Points, in no order, along strands that fork and pass close to each other.
Points whose rows are less than 23 apart are linked; no others are. Some points are linked to none.
gazug: [  2   3  -7 -10  -1   5  10 -18 -10   2   1  11 -12]
voge: [ -5  13 -13 -10   1   8 -16  32   3   5   4   8 -10]
Sirud: [  4  -2   8   2   6  -8  -3   4   5  -1   4 -24  20]
zude: [ -3   9  -5  -1   3  10 -12  34   7   4  -9 -21   3]
Topuz: [ -4  -7   5  10  -4  -6  -1 -26 -16   8   9  11 -13]
falog: [ -3   3  -2   2  -3   1  -8 -17 -16  15   7  27 -18]
kazim: [ 19 -11  -8  -7  -5 -16   8  -6   8   8  17   9 -18]
dabag: [ -3   2   4  -1  -2  17   4  20  12 -12 -19   1  15]
livap: [  6 -12   2  -7   2  -5  28 -29  -4 -10  -1 -19   1]
Panav: [ 10  -4  -9  -7  -2 -13  -2  12   5  11  21   6 -13]
Salif: [  5   0   3   2   4  -7  -7  10   4   6   8 -18  12]
malaz: [ 10  -3  -5  -2  -1 -11  -5  14   4  12  18  -5  -5]
mobep: [ -5  -5  15   9   5 -12   2 -19  -5  -2  -3  -9   8]
res: [ -3   1  -1  -3  -2  20   4  30  12 -10 -16  -1  13]
nikan: [  9  -4  -1   0   2 -11  -4  10   6  10  15 -13   4]
fomi: [ 13  -6 -12 -14  -2 -12   6   7   6   8  20  12 -20]
Gep: [ -2   8 -19 -26   2  12   1  25   8  -8  -2  20 -16]
Vapuv: [ 19 -15  -2   0  -6 -15  12 -20   2   6  11   4 -17]
gemim: [ -8   2   2   2  -5  25   2  42  10  -4 -17  -2  16]
tefe: [ -2  -8  18  12   5 -17  -3 -11   1  -1   2 -15  16]
sokur: [ -6   7  12  15   1   4 -19  17   6  -3  -9 -18  22]
karof: [  1  -1   8   0   7  -2   0   2   9 -10  -7 -24  24]
katak: [ -3   9  -3  -3  -2  15  -7  21   8  -3 -12  15   4]
Tupom: [  0   8 -14 -15   3   2  -8  23   4   5   9   8 -10]
suv: [  1   8  -6 -10   0   8   5  -9  -4  -1  -6  15  -8]
mes: [ 16 -13  -2  -5  -4 -11  19 -22   1   4   9  -1 -13]
Luzet: [ -7  -7   7   4   5  -5  23 -29  -5 -19 -11 -26  10]
kuno: [  2   7  -8 -13   3   9   5   3   4  -4  -9  13  -3]
nibag: [ -3  11  -6   0   2   6 -17  31   4   9  -4 -15   1]
Ror: [  9  -3  -2 -12   6  -6  10  -4   5  -2   3  -8   6]
zibe: [ -5  14  -9  -2   0  11 -19  34   5   6  -2   3  -4]
Bupag: [ -2  12 -14 -16   1  10  -5  18   4   0  -3  27 -14]
reka: [ -4  -1  -1   4  -4   0  -3 -23 -18  10   7  18 -16]
Zipu: [ -4   1  11   4   0  11   5   9  11 -16 -21  -8  20]
ripup: [  2 -14   8  15  -7 -13  -3 -27 -10  11  10   9 -16]
Fubu: [ -9  10  -1   5  -3   7 -15 -13 -17  10  -1  31 -15]
vuga: [ -7  11   4  11  -5  16 -19  33   6   2 -11   0  12]
sibe: [  4 -13  15  16  -3 -19  -7 -20  -4  11   9   6  -6]
tas: [ -1  14 -11 -12   0   8  -8   6  -3   6  -1  33 -16]
Bapo: [  4  -6   7  -6   6  -5  20 -22   0 -11  -8 -20  10]
vidiz: [ 14 -15  -1  -7  -3  -8  28 -28  -2  -3   6 -12  -8]
Kivek: [ -4   6  11  13   3  -3 -22  13   1   6   0 -17  19]
Dopi: [  2   6 -12 -12   2  -4  -8  18   3  10  15  11 -11]
vom: [ -4  15  -8  -4  -3  10 -12  -2 -10  10  -3  37 -17]
Logeb: [ -7   7   9  14  -3  14 -15  29   9  -3 -15 -12  20]
Pira: [  4  -9  16  12   1 -18  -9  -7   0   7  10  -7  11]
babik: [-12  -8   0   9   2  -3  22 -33 -11 -22  -7 -22   6]
bor: [ -1   0  10   1   6   2   4   2  10 -16 -15 -21  24]
temar: [  2   7  -6 -10   4   9   0  10   8  -5  -8   8   3]
fidu: [  6 -11  15  14  -1 -20 -10 -10   1  11  12   1   3]
Lifaz: [-19   1  -5  14  -5   9   0 -26 -19 -13  -2  10  -6]
Nebik: [  7  -5  -5  -8  -2  -2  16 -22  -8   3   6   5 -13]
guziz: [ -9  -7   0   8  -2  -2  13 -33 -16  -8   4  -7  -4]
fubig: [-12  -9  -6   8   0   0  21 -35 -15 -21   1 -15   2]
miv: [ -5  10   2   5  -3  15 -13  26   7  -2 -11   9  10]
Lim: [ -7  -6  11   9   3 -10   9 -27 -10  -5  -4 -10   3]

A fork is a point with three links. Follow the links from the first point to the second and name the forks in between, in order.
zibe, fomi | Panav
fomi, Bapo | mes
livap, malaz | mes, Panav

Follow the links from the first point to the second, and from the first to the third. Name the last point that the two ways share.
livap, Panav, gazug | mes
zibe, Salif, kazim | Panav
Tupom, Salif, kazim | Panav

A fork is a point with three links, a tip a point with one. Leave the first point through the second and follow the links. Name the first fork or tip that comes.
vom, tas | Gep
Vapuv, kazim | Panav
miv, katak | mes
Salif, Sirud | gemim
katak, miv | Kivek
voge, zibe | zude

Name the points in between on the shortest way along the links from the first point to the second, in order.
gemim, karof | res, dabag, Zipu, bor
Bupag, Topuz | tas, vom, Fubu, falog, reka
sokur, kuno | Logeb, vuga, miv, katak, temar
fomi, voge | Panav, Dopi, Tupom
Fubu, Pira | falog, reka, Topuz, ripup, sibe, fidu
malaz, livap | Panav, fomi, kazim, Vapuv, mes, vidiz
